A landscape with many peaks, sampled at points; each row gives a point and its height.
A climber steps from a point to the highest of its 5 nearest points, and stops where none of them is higher. Distance is the straight distance between rows; heights are no part of it.
<494>: [ 30  33  12 -28 -25  -3  18  -3  38  44   1 -13 -17 -23 -12  -4  31 -32
  19  33 -13  12 -22  34   2   9  14   3]  height 220
<705>: [-21 -37   1  28 -12  12 -21  44   5 -12  29  11  29  16   9 -14 -47 -14
 -11 -10 -18   9   4 -22 -11 -20  -5  23]  height 526
<275>: [-42 -44  -7  22  50  14   3  21 -26 -44 -16 -32   3  45  25  42 -31  27
  -8 -33  38 -11 -15 -39  -3  19 -11 -10]  height 459
<1571>: [ -8   6  24  23  28  19 -10 -11 -23 -30 -44 -30 -25  16   5  44 -10  44
  11 -38  16 -21  -3 -24  -3  30  -7 -21]  height 359
<259>: [-18 -20   5  27 -28  32 -18  31   1  -6 -17 -13  16 -11   2  -8 -32  11
  10 -11  -5  17   1   4 -60  16   3  43]  height 553
<77>: [ -8  21  16  18 -33  31 -10 -14 -18 -20 -38 -40 -28 -17  -7  20 -10  38
  43 -36 -15   5   5 -11 -32   4 -13   6]  height 294
<76>: [ 28  14   8  12  -6  14  35 -42   1  16  -4 -11 -24 -15   9  12  11  -2
  20   9 -28 -34  44   4  -5 -21 -34 -17]  height 153
<261>: [  7  37  10 -43 -17   4 -16 -13  28  43  -8 -32  -4 -40 -46  -6  39 -23
   9  18 -10  38 -31  30 -13  11  23  23]  height 160
<1490>: [-15 -42  13  -3 -63  28 -51  51  31  -1  -4  24  66   6   8 -27   4  15
 -15  14  -8  35 -37  22 -58  15  36  51]  height 431
<1507>: [ 23  17   7 -38 -30  -6   2  11  35  42  -1  -1   5 -10 -30 -19  29 -26
  -5  25 -15  37 -32  17 -18   3  22  29]  height 217
<234>: [-24 -43 -31  32   3 -20 -23  47  -7  -1  46  34  38  27  17 -38 -26 -55
 -33  18  -5  21   7 -17   6 -24   0  19]  height 607
<935>: [  7  10   5   5 -30   3  21   4   4  20   4   1  -6  -4   3 -14   0 -16
  11  26 -37   4   7   0 -22 -19  -3  -6]  height 399
<174>: [ 21  17  23  27 -28  19  26 -27   6  -4 -25 -19 -34   3  19  12 -15  24
  28 -32 -29 -11  18 -13 -21   1 -36  -7]  height 240
<208>: [-10 -37  -1  32  57   0   1  45 -26 -31   2  -9  17  49  29   5 -43  23
 -10 -19  21 -17   6 -44  -1   1 -37 -12]  height 449
<676>: [  8  -2   1  11 -27  19  -4  17   5  25  15  16  15  10   3 -27 -10 -24
   6  28  -7  24  -8  -8 -11 -29   6  19]  height 508
<586>: [-10 -26 -24  16  -7  -6 -16  33   1   4  24  27  30  28  -1 -24  -7 -25
 -22  10   2  40   5 -19  -1 -12  14   6]  height 603
<248>: [-22  42  -5 -57  33 -22 -25 -52  -6   6  -4   5 -22 -47 -52   7  35  -5
   2  -5  11  33 -14  12  12  15  32  -4]  height 448
<1103>: [ 12   1   7 -15  45  -5   8 -37 -11 -11  -4 -10 -15  -1  12  36 -12  28
   5 -20   7 -36  36 -12  27   2  -5 -53]  height 310
<26>: [-29  31  37   7  -8  13 -19 -28 -24 -63 -62 -25 -47 -16 -12  29 -18  45
  20 -52  21  -7 -14   4 -23  44  -5  -9]  height 303
<1243>: [ 18   4 -20 -44  46 -53  28 -39 -14   7  20  24  13 -20   2   9  36  -6
 -29  11  11 -42   7   8  54  13  13 -47]  height 380
<1223>: [ -1 -13 -24 -54  47 -43 -30 -15   8  30  32  30  27 -19 -44 -19  36 -28
 -39   2  14   2 -21   2  62  15  25 -27]  height 533
<531>: [  5  -7  12  -1  11  18  19  -6  -6   4  -9 -17  -7   7   2  10 -10  -1
   4  -3  -4  -9  25 -16   4 -21 -19   6]  height 340
<755>: [ -9 -25  -8  11 -36  29 -32  65  13   7  22  12  32   0  13 -18  -8 -13
  -3  34 -20  34 -19   2 -42 -13  21  36]  height 538
<1195>: [ 13  17  38   9 -77  38  -4  56  12   0  13  27  26   0  31 -29   0  -9
   3  56 -51  -2   2  30 -26 -39   0  20]  height 326
<1296>: [ 25  -2  14  21  51   0  32 -29 -12 -21 -17  -9 -24  21  43  45 -19  32
   5 -22   8 -52  43 -18  26   0 -52 -52]  height 249
<1163>: [ 34  16   1 -35 -13 -19  33 -13  39  56  18  19  -9 -12 -15 -12  37 -30
  14  41 -12  -4 -17  48   9  -6  19  -5]  height 314
<477>: [ 23  21   3 -15   9  -8  22 -54  11  17   2   6 -24 -24 -12   7  19  -2
   2   1 -28 -28  12  25  17   1 -11 -16]  height 200
<257>: [ -8 -42 -34  25   3 -33  22  38  12   0  44  49  40  18  14 -32   5 -55
 -17  40 -16  -7   7 -17  25 -35 -11 -13]  height 606
<1423>: [ -9 -24 -10   5  35  -3 -28  -1  -9 -22   7 -22   5  26  -4  12 -19  -1
 -15 -14  27  -4 -12 -49  14  -6 -11 -10]  height 572
<1132>: [ 20  26  15 -48 -41   3  -1  26  30  45  14   3  13   5 -28 -50  54 -37
   4  49 -15  12 -39  41 -12 -14  23  29]  height 237
<1200>: [-18  17  14 -24   2 -10 -29 -45  -3 -12 -24 -32 -37 -15 -29   2   4  16
   1 -22  14  12 -14  -1 -15  28  11  10]  height 432
<1433>: [  3  43  17 -25  28 -19  -2 -53 -42 -44 -36 -17 -47 -16  -8  23   3  57
   8 -10  43  -1  11  -1   3  20  18 -37]  height 181
<376>: [ 30 -19  17  34  52   1  28  -4 -32 -28   0  -7 -12  48  42  25 -21  34
  -5  -3  29 -58  45 -50  13 -20 -46 -59]  height 313
<1432>: [-13  15  -3 -65  31 -56 -37 -49  19  26  11  14  -2 -49 -55 -18  46 -44
 -16  -1  21  39 -33  15  51  29  43   9]  height 428
<181>: [-37 -42 -35  10   3 -30 -36  53   3  12  28  23  47  30 -16 -38  -8 -35
 -42   8   7  59 -25  -6 -23   9  35  40]  height 503
<1042>: [ 17  32   9   5 -43  18  27 -23   5  19 -11 -12 -27  -8   4  11 -19  19
  31   8 -45  -5  19  19 -14 -13 -26  -7]  height 252
<628>: [  7  47  40  23 -26  23  12 -42 -27 -26 -53 -27 -43 -38  -3  23  -9  38
  41 -37 -17 -16  10   2 -20  38 -20  -5]  height 224
<838>: [ -6 -36 -20  60  -1   7  20  30 -13 -35  19  34  21  49  39  11 -38  -9
 -23   2  -4 -19  31 -26   7 -37 -41 -24]  height 457
<170>: [ -8  -8  -7 -30  43 -19 -20 -19   6 -22 -12 -17   1  11 -10   3  -1  -6
 -10  -8  20  19 -19  -8  16   2   9  16]  height 662
<239>: [-34 -36 -25  32  10  26 -22  41 -25 -36  -8  -9  23  37  37  13 -40  21
 -13 -45   8  23 -12 -15 -37  20 -15  23]  height 429
<1098>: [ 21  64  39   0 -27  19  30 -70  -7 -10 -54 -27 -67 -40   4  20 -19  33
  56 -22 -24 -36  35  30  -5  19 -25 -32]  height 110
<507>: [ -4 -30 -44  -4  12 -36  25  25  21  29  39  25  20  11 -17 -28  21 -51
  -3  31 -18  -1  -6  18  38  -3   8 -14]  height 504
<1207>: [-21   3  -7 -20  73 -52  -4 -41 -25 -30 -12 -13 -27   1 -15  43   0  29
 -24  -5  67  -9  16  -6  44  22  30 -30]  height 427
<417>: [-26 -31 -29 -23  32 -42 -37  17   8  22  34   6  25  18 -43 -22   6 -48
 -30  -9   9  18 -30 -31  28   7  12   4]  height 458
<787>: [ 16  -8 -24 -11  21 -18  10 -21  -7   9  31  13   3   4  -7 -12 -16 -31
 -10   9   3 -23  17 -18  37 -24 -16 -20]  height 509
<1543>: [ 14  36   0 -21  22 -20  32 -66 -21   7  -2  12 -22 -30   5  15  20  16
   4  -8  -4 -31  34  30  31  -7  -1 -30]  height 277
<623>: [ 31  30   9 -20 -18  -2  35 -16  38  50   7  10 -20 -19 -11 -11  16 -19
  12  44 -33 -24  -6  43   7 -17   5   1]  height 226
<289>: [-10  42  23 -16 -14  -2 -27 -47  -9 -21 -38 -23 -50 -40  -9  17  12  34
  22 -19  -1  -5  -3  25  -8  31   4 -13]  height 298
<779>: [  6  15  10  -5  -6   9  -1 -30 -12   0 -15 -21 -13   3 -21  14  -3   8
  17 -27  -8  14  -5 -18  -7   5 -22  18]  height 320
<1405>: [ -8 -30 -11  39  32  23  14  37 -29 -36  -6  -5  11  57  61  16 -43  15
  -5 -20  21 -32  32 -49  -3 -18 -47 -22]  height 400
<1309>: [ -7  -2  -2  47 -34  13   7  28  -9 -20  25  18  17  33  27 -17 -26   0
  14  22 -21 -11  18  -4  -3 -31  -4   3]  height 484
<1006>: [  9  -8   2  34   6  18  30   4 -11 -21   5   6   6  23  37   6 -19   8
  -9   6  -9 -26  40 -29   2 -29 -41 -18]  height 406
<626>: [ -5  14 -10 -42  62 -41   4 -49 -30  15   9  14  -7 -25 -28  27  32  18
 -19   8  43 -24  13  -3  73   9  34 -21]  height 550
<1368>: [-23 -38 -41  -3  32 -15 -18  28  -4  -9  27   6  16  31  14 -12 -12 -31
 -37 -18  29  15 -24 -37   8 -20 -14  19]  height 499
<53>: [ 17  45  19   5  -9  24  25 -69  -9 -20 -29  -8 -37 -20  17  17   1  43
  25 -22 -11 -45  32  18   3  10 -12 -32]  height 14
<595>: [-25 -13 -22 -16  -7 -20 -16  28  12  22  18 -21  29   5 -36 -28  18 -30
 -25  -3  13  61 -40  -2 -16  16  26  58]  height 426
<365>: [ 10  13 -10 -13 -41   2  -7  28  14  30  20  12  19  -6  -7 -45  14 -20
  -7  48 -16  28  -6  21 -10  -8   9  14]  height 404
<849>: [ 11  14  34  21 -54  38  18 -10   6 -11 -57 -32 -31 -25   3  18 -16  31
  48 -43 -16 -11  -1   4 -44  27  -4  28]  height 258
<1059>: [ 14  -6 -25 -33   4 -27  24  10  36  38  30  10  12  -5 -23 -16  41 -59
   1  33 -10  -3 -29  42  35 -19  21  -2]  height 415
<1638>: [-11  13   6 -41  32 -14 -25 -44   6 -19   0 -14 -19 -27 -34  17  14  12
 -14  -6  30  25  -2  -1   5  19   9   0]  height 551
<609>: [-17 -28  14   6  53  -8  -6  -7 -38 -41 -20 -28 -26  23  31  44  -8  40
  -3 -16  39 -25  21 -34  14  24  -1 -47]  height 430
<582>: [ 16  30  15 -20 -53  17  15  12  30  36   5   7  -5   3 -31 -25  23 -15
  20  36 -25  11 -22  25 -10 -18  21  17]  height 283
<833>: [ -2   5  16 -18  45  -3 -25 -27 -14 -11  -6   1 -15   7  -6  11   3  21
 -11 -11  35 -10   3  -4  30   1   6 -14]  height 562
<1069>: [ 35  44  31 -27 -50  23  20 -21  16  28  -2 -11 -22 -29  -6 -11  16  -5
  30  33 -20   8   0  30 -32 -15  11   4]  height 124
<242>: [  5   6  11  30 -49  37  -7  19   2   7 -22 -11   8 -11   9 -12  -6  23
  10 -10  -3  30 -10  -2 -55   9   1  32]  height 446
<406>: [-12 -31 -39  -2  31 -19 -16  38  -3   4  24  30  36  29  -9 -24   5 -46
 -12  18  -2   2   2 -14  35 -37  10  -2]  height 684
<146>: [ -5  16  17   2   9  20  -3 -33 -18  -6 -26  -8 -34  13 -14  30 -11  15
  11 -24  -6 -23  13  -2  11   2 -24 -11]  height 276
<482>: [  4  18  -9 -17  -9   5  31 -28  13  30  17   5 -13 -14 -19  -3  22 -24
   8  -4  -9  -2   6  28  13 -11  -1 -14]  height 321
<1482>: [  0 -16 -14 -30  15 -18 -11 -14  24  26  22   6   3  -4 -33 -12  20 -34
  -9  12  15  26 -19  11  22   1  10  -3]  height 470
<1060>: [ 23  14  -8   2  62 -30  38 -34 -39 -22 -21   8 -21 -12  27  46   0  62
   1  -5   4 -49  67  -3  32   8  -1 -68]  height 325
<949>: [ 11 -19   9  37  35  18  29  12 -29 -31 -22 -21  -8  41  36  32 -35  30
  -6 -26   8 -24  26 -46  -9  -3 -39 -29]  height 377
<1080>: [ 26  27  -3 -43 -21 -17  25  -9  35  51  10   0   4 -32 -29 -19  40 -37
   0  40 -10  14 -43  56  13   7  26   7]  height 311
<666>: [-42 -57 -31  -1  49   5 -37  36  -9 -24  26   3  23  48  20  -8 -26   4
 -42 -17  45  12 -24 -46   1  -1  -4  25]  height 478
<415>: [  2  42 -11 -39  40 -27  -2 -71 -24  -4   9   3 -28 -29 -18  14  30  15
 -11   7  20 -12   8  13  31   0  18  -4]  height 419
<400>: [-26 -33  -7   9   4  15 -23  -1   6 -24 -16  -8  -5  22  -6  21 -11  15
  -8 -44   8  20 -17 -29 -23   9  -2  38]  height 414
<1236>: [  1  -4  15  48 -56  52  -7  56  12 -14 -15  10  34 -10  16 -25 -27  30
  17   4 -19   6   7   5 -65  -1   6  28]  height 530
<1039>: [  1  17  17 -36 -42  22 -12 -14  12  32 -26 -24  -7 -11 -34   5  30 -16
  13   4  -3  37 -25  16 -47   8  21  38]  height 207
<639>: [ 14  -9 -16  27 -10  -5  17  15   4  -6  19  14   6  16   9  -3 -24  -3
   4  -2 -24   1  17 -13  -8 -27 -19  -9]  height 510
<735>: [-21 -55 -54  14  25 -47 -14  65   4  -2  66  49  63  36   8 -51  -5 -66
 -15  23   6   4  -2 -17  47 -23   4 -16]  height 537
<1282>: [ 25  54  23 -20 -29  -1  34 -46  14  35 -12 -10 -36 -29  -8   2  16  10
  19  15  -9 -16   4  41  -9   6 -12  -1]  height 227
<327>: [-13 -10   1  39 -25  33 -15  23  -1 -13 -11 -15  13  -1   3   1 -25  20
  20 -20  -1  14  -1 -13 -34  -7 -12  17]  height 543
<1035>: [ 12   2  13  52 -19  46  16   8 -24 -22 -48 -29   3  -3  36  13 -31  36
  34 -42 -11 -13   9 -15 -31  -2 -34   6]  height 347
<207>: [ 11  -2 -32 -17  37 -40  33 -22  15  32  47  45  13 -23 -22 -11  44 -31
 -31  -3 -20 -42   2  37  63 -12  -2 -20]  height 238
<91>: [ 11   3  23  27 -15  31  33 -26 -12 -27 -12  -5 -16   3  32  22 -25  17
  11 -17  -9 -39  52  -8  10  -3 -48 -18]  height 289
<330>: [ 12 -14 -12   5 -27  -9  -5  39  17  24  14   5  19  17  -6 -35  28 -49
  -6  41 -12  31  -6   9   2 -17  17   9]  height 436
<1028>: [-37 -37  -1  15 -17   5 -34  55  28   3  21  19  28  12   5 -33 -16 -15
 -24  17   0  36 -27  -6 -33   1  33  49]  height 456
<1275>: [  0   9   9  -3 -44   2 -13  64  33  29  23  24  31   5   1 -55  38 -28
   2  55 -16  34 -28  32 -12 -13  14  26]  height 346
<361>: [-19 -33 -12  12 -34  -5 -19  66  15  17  41  46  39  10  19 -47  -2 -45
 -29  48 -20  34  -1   5  -1 -12  25  11]  height 524
<117>: [  7 -22 -26  17  -5 -20  28  25   0  22  30  36  40   6   2 -24  -9 -38
  15  28 -19  -2   2  -4  24 -38  -6  -7]  height 546
<1175>: [  5  -9  14  34  16  20  10  10 -25 -29 -25 -23 -11  38  31  23 -28  21
  10 -32  -1 -27  16 -28  -6  -3 -41 -12]  height 335
<86>: [  9  48  41  -4 -18  14  16 -46   8   8 -42 -28 -44 -32  -9  24  15  22
  50  -6 -26  -9  17   7 -25   3 -23  -6]  height 239
<520>: [  7 -13 -22 -36  47 -41  -9 -25  -5  12  29  22  14  -7 -30  -4  18 -19
 -30   3  30  -3 -20   2  51   9   9 -15]  height 472
<1197>: [  6 -11  13  31 -43  43   2  34  -2  -9  -1   1   1  11  13  -5 -15  12
  16   9 -14  10   2  -1 -33 -10  -6  17]  height 541
<1521>: [ 14  27 -34 -16  46 -34  33 -31  -8  18  26  33  17 -19   1  -4  40   9
 -24 -20  -8 -39  15  24  67  -4  -5 -32]  height 290
<126>: [ -5  11  11  -1 -52  39 -39  69  18  20  17  27  44  -9  -3 -53  23 -29
  -7  47 -24  41 -35  24 -38 -15  30  37]  height 381
<20>: [  5  20  20  -5  56 -19  22 -45 -46 -39 -38 -31 -35   3   6  51 -20  66
   9 -11  33 -30  52  -6  19  22  21 -52]  height 241
<166>: [ -8   1 -15 -54  19 -27 -28 -41   3   8  10  -6  -8  -2 -49   9  12 -16
 -26  -6  16  34 -18  -9   6   9  23  15]  height 566
<773>: [ 12 -18 -12  -2  61 -40  31 -36 -18   7  22  16   9  13  13  36  12  -2
 -53   2  13 -62  32   1  55  -8  -9 -44]  height 334
<349>: [  6 -43 -24   7  25 -23  28   6   4   4  47  31  33  30   8  -5   0 -30
 -16  11  -7 -28  -8 -26  59 -35 -10 -37]  height 476
<1591>: [ 13  21  17   2 -64  38 -24  46   8   5   8  11  28 -13   1 -37   6  -1
   0  35 -26   8  -5   6 -30 -28   5  28]  height 398
<1615>: [ -2 -33  13   1  60 -15  32 -13   0 -20  -1   2  -6  12  21  39  -5  18
 -11  -8  25 -30  20 -42  31 -13   6 -38]  height 411
<1019>: [  1 -32 -33  12  41 -15  12  27  -4 -17  21  35  37  47  22   0 -13 -31
 -27   2   1 -27  13 -42  41 -48 -21 -13]  height 527
<300>: [-30 -68 -20  41  49  12   1  45 -15 -49 -18 -23  -6  48  58  56 -70  44
 -19 -37  36 -34  -4 -56 -24  43 -26  -6]  height 407
<469>: [ -6   0   6  30 -57  41  -4  12  -8 -30 -70 -27  -8 -18   5  14 -27  63
  49 -51  10   9 -18   3 -52  48   2  39]  height 315
<319>: [ 40  59  10 -56 -24 -24  44  -2  45  53  19  25  -1 -43 -31 -30  52 -25
   2  33 -15 -15  -8  92  22  -3  15  -7]  height 208
<12>: [ 27  28 -24 -42  13 -30  33 -40   9  34  31  28   5 -31 -18  -3  44 -23
  -7   3  -3 -26   7  54  51  -3  18 -23]  height 324
<1249>: [-12  12  21  20  -7  35  -7 -11 -16 -54 -57 -25 -41 -15  24  25 -24  21
  31 -57  12  -2  -4 -22 -19  19 -21  -1]  height 339
<432>: [ 16   9 -24 -27  68 -41  23 -41 -35   4  22  13  -8 -22  12  40  23  38
 -27   8  42 -44  50   5  62  -8  32 -39]  height 445
<383>: [-10   7 -10 -41  58 -42  -6 -50 -20  -5   3  -7  -8 -27 -24  23  23  17
 -20  12  59   6   3   1  25  19  22 -19]  height 477
<1012>: [  7 -20 -10   7  24 -11   9 -10  -8  -8   9  16  -1  21  20   5  -8 -10
  -3   6   3 -26  24 -24  21 -18 -35 -19]  height 433
<901>: [-21 -47 -28   2  52   8 -23  31 -23 -24  12  -9  24  53  26  22 -22  -9
 -31 -15  39   2  -9 -53   1  -7  -3   2]  height 513
<541>: [ 20  37  28 -24 -57  10   2  -1  22  38 -15 -33 -20 -20 -21 -13  17   9
  21  26 -17  16 -23  22 -30   4  -1  21]  height 140
<862>: [-21   0   7  10   5  22 -23   7 -15 -32 -41 -25 -24  13  -6  23 -12  23
  27 -52  13   3  -9 -19 -18  33 -15  16]  height 373
<513>: [-24 -27 -15   4   1  11 -41  17  13   5  20   9   3  22 -14   1 -12 -13
 -10 -12   1  31 -27 -17 -26  11   1  51]  height 392
<1528>: [ -4 -26   0 -11  57 -16  -5 -24 -12 -11   7 -16 -14  12 -11  20  -3   7
 -28   4  37 -16   1 -21  36   8   7 -40]  height 488
<387>: [  0  10  20   6 -53  30  -5  10   3  14 -38 -27 -19 -29 -31   2  13  11
  25  -9  -3  36 -24   5 -39  14  12  40]  height 292
<943>: [ 19  16  15  33 -34  40  21 -15 -18  -7 -31 -24 -23  -6   6   5   3  14
  20 -16  -7   4  -5   5 -35   9 -16  -5]  height 219
<1520>: [ -3 -24  -7  -7  37  -2 -15   3 -23 -15   4 -17 -12  24  21  30 -19  22
  -4 -20  21 -17   5 -32  21  18  -9 -17]  height 507
<670>: [ -4  -7  -5  39 -34  17 -22  43  -4  -9   2   5  27   7  26  -6 -26   2
   0  17 -21  18  14   2 -47  -8   8  22]  height 677
<1160>: [ 17  -1 -19 -24  53 -50  27 -14   4  36  60  35  13 -12 -14  -2  58 -27
 -46  -6  -3 -53  14  42  87  -3   2 -50]  height 205
<1331>: [-18 -46 -42  -4  29 -34 -24  48  -4  -7  53  37  52  47 -13 -40  -7 -47
 -32  -2  12  33 -24 -45  37  -9  22  13]  height 500
<1173>: [  6   9 -28 -52  32 -42  -4 -48   9  34  17  11   6 -32 -38 -12  43 -24
 -17   7  14  -2 -16  33  56  11  21 -22]  height 438
<567>: [ 37  39  27 -33 -38  12  36  -4  26  53  -4   7 -25  -7 -25 -34  40 -11
  16  45 -16  -3 -20  61   1 -19   2  -1]  height 201
<172>: [-18 -46 -24  14  -7 -16 -26  52   2  -1  35  20  37  26 -11 -30 -14 -39
 -30  -4  13  50 -26 -24   2  -3  -5  34]  height 549
<325>: [ 25  53  20 -44 -19 -13  19 -51  35  42   0  -3 -28 -40 -32   6  38  -9
  10  16  -4  10 -10  48  -2   5  20   1]  height 105
<1210>: [ -2  -9  29   7 -61  39 -34  63  30  25  25  55  42 -14  42 -71  18 -25
 -14  65 -47   1 -32  24 -29 -31   5  34]  height 265
<386>: [ 17  23  -7 -33   9 -26   8 -42  24  31  19  17  -5 -41 -28   3  20 -26
  13   4 -14   3  -3  36  22  -5  17  -7]  height 221
<1128>: [-12 -19  27  31  -3  32 -14   7 -23 -53 -47 -27 -24  15  19  34 -24  39
   2 -65  22  -6 -19 -27 -20  33 -19   8]  height 348
<1354>: [  0  35  19 -15 -24   0   1 -44  12  17 -18 -29 -40 -37  -8  17  29   7
  25  -1  -8  13 -12  28  -2  21   6  -5]  height 156
<806>: [-17 -26  -2  52 -21  33 -21  39   7 -47 -55 -17  13  10  37   1 -60  48
  48 -62  12   6 -12  -7 -53  35  -3  41]  height 296
<1454>: [-24 -22 -14  40  -4  15  -9  25 -18 -18 -22 -35  22  24  22  15 -42  29
   1 -50  -2   2   5 -29 -35  10 -19  30]  height 465
<96>: [-14   6  27  36 -34  30  -9  -6 -10 -55 -66 -35 -36 -13  -4  25 -19  44
  43 -63  -2   3  -8  -7 -27  42 -11  13]  height 338
<534>: [ 32  60  41  -2 -38  27  34 -42  13  21 -25 -28 -49 -33   0  11  26  14
  37  11 -32 -21   7  52 -21   5 -17 -18]  height 679
<397>: [-14 -30 -20  44  -9  -5   5  48   4 -11  30  43  22  30  42 -20 -31 -32
  -9  33 -24  10  16 -11   3 -25   2  -2]  height 548
<132>: [-11 -27 -11  65 -11  33  12  30 -26 -45 -12  -9  24  17  53   6 -54  42
   8 -41 -12 -11  27 -22 -33  -1 -45   4]  height 408
<1253>: [-17  -8  19  16 -48   8 -26  52  14  -5   4   7  39 -13  -9 -26  -4  11
  -3  30  -2  32 -10  20 -60   4  22  56]  height 608
<69>: [-35 -38  -7 -22  70 -28 -15 -13 -20 -10   7 -17 -12  18  -5  44  -8  19
 -19  -6  48  -2  -5 -31  13   5  17 -10]  height 442
<1605>: [ -1  70  39 -18 -31   6 -19 -60  -8 -18 -52 -40 -56 -48 -36  23  -1  25
  42 -16   2  22  11  20 -38  49   9 -21]  height 173
<1338>: [ -8  -9  10 -10 -44   8 -38  59  16  30  16  33  56   3 -11 -38  28 -27
 -16  40   2  48 -32  16 -39  -4  44  59]  height 275
<346>: [ -5   2   8 -14 -18   9 -25 -13  12   8 -18 -23 -23 -15 -28   1   4  -4
  -1   2  20  32 -27  -2 -21  23  12  32]  height 328
<1058>: [-29 -27  -2  19  42   3 -13  28  -7 -34  -8 -32 -11  27  15  23 -39  25
 -22 -22  23  -7 -12 -51  -7   3 -26   9]  height 506
<1588>: [ 34  29  23  50 -62  48  28  24   7 -13 -20 -28  -9  -5  37   4 -33  44
  32  -7 -38 -23  34  -4 -55 -12 -27   2]  height 250
<1290>: [ -8 -21  -3  56   3  29   2  25 -31 -42  -1   5  16  36  46  16 -41  30
  -1 -11 -21 -16  33 -27 -15 -23 -50 -15]  height 389
<535>: [ -7  13   0  64 -51  24   7  23   1 -21  -5  -7  14   5  42  -9 -52   9
  17  -5 -36   0  39  -7 -29 -26 -11   9]  height 397
<1476>: [ -3  18 -22 -64  55 -60 -12 -33  -9  11  10  26  12 -30 -30   9  47  -5
 -37  14  45  -5  14   7  60  24  58 -24]  height 668
<1178>: [ -4  10  25  -7 -41  29 -19 -12   7 -16 -51 -48 -36 -24 -11  19 -10  10
  38 -41  -2  16  -4   7 -43  24  11  38]  height 251
<770>: [-12   7  -5 -29  56 -33 -19 -38  -3   6  10   8  -7 -16 -17  22  27  -3
 -10  -2  30  -3   3 -13  41  16  11 -21]  height 487
<315>: [-21 -29 -47  14  17 -41  -4  45  14   7  61  50  33  43   6 -42   9 -79
 -18  39 -14  -6  -7   9  42 -19   5 -17]  height 595
<395>: [ 22  26  26   2 -59  28  18  -7   8  19  -7 -23 -11 -13  -9   5 -11   8
  18   3 -22   4  -9   6 -19   2   2   6]  height 263
<644>: [  1 -18 -31  19   3 -15  14  17  -5   2  33  24  25  19   8 -14 -29 -39
  -8  15   4  -3   1 -14  13 -45 -17   0]  height 600
<659>: [ 12  39   0 -55  -2 -36  -7 -19  28  45  -8  -7 -18 -37 -55 -14  51 -39
  -8  24   0  40 -24  46   1  30  42  18]  height 232
<23>: [  0 -17 -25  -5  19  -8   0  -8  12  20  14   9   4   6  -6 -23   1 -24
  -2  12   2  -6   3  -2  15 -13  10   0]  height 441
<1241>: [-16 -18  27   1 -64  28 -54  67  31  21  15  43  33 -17  25 -72  27 -13
 -17  32 -31  33 -37  23 -37  -5  22  46]  height 280
<487>: [ 18  11  17  43 -34  21  23  17  -6 -17 -12 -17  -4  -1  23   4 -32  23
  21 -14 -25 -12  31 -12 -24   0 -23  -8]  height 319
<805>: [  6  32  16 -12 -11  -6   1 -58   5   9 -18 -22 -30 -36 -11   9  14  17
  19   4 -16   3   5  15  -3   2 -10 -16]  height 162

For each start below, name the point where the climber stops.
<805> | <170>
<849> | <670>
<77> | <670>
<386> | <1476>
<1178> | <670>
<1128> | <670>
<1296> | <170>
<20> | <170>
<567> | <406>
<659> | <406>
<319> | <406>
<1354> | <170>
<494> | <406>
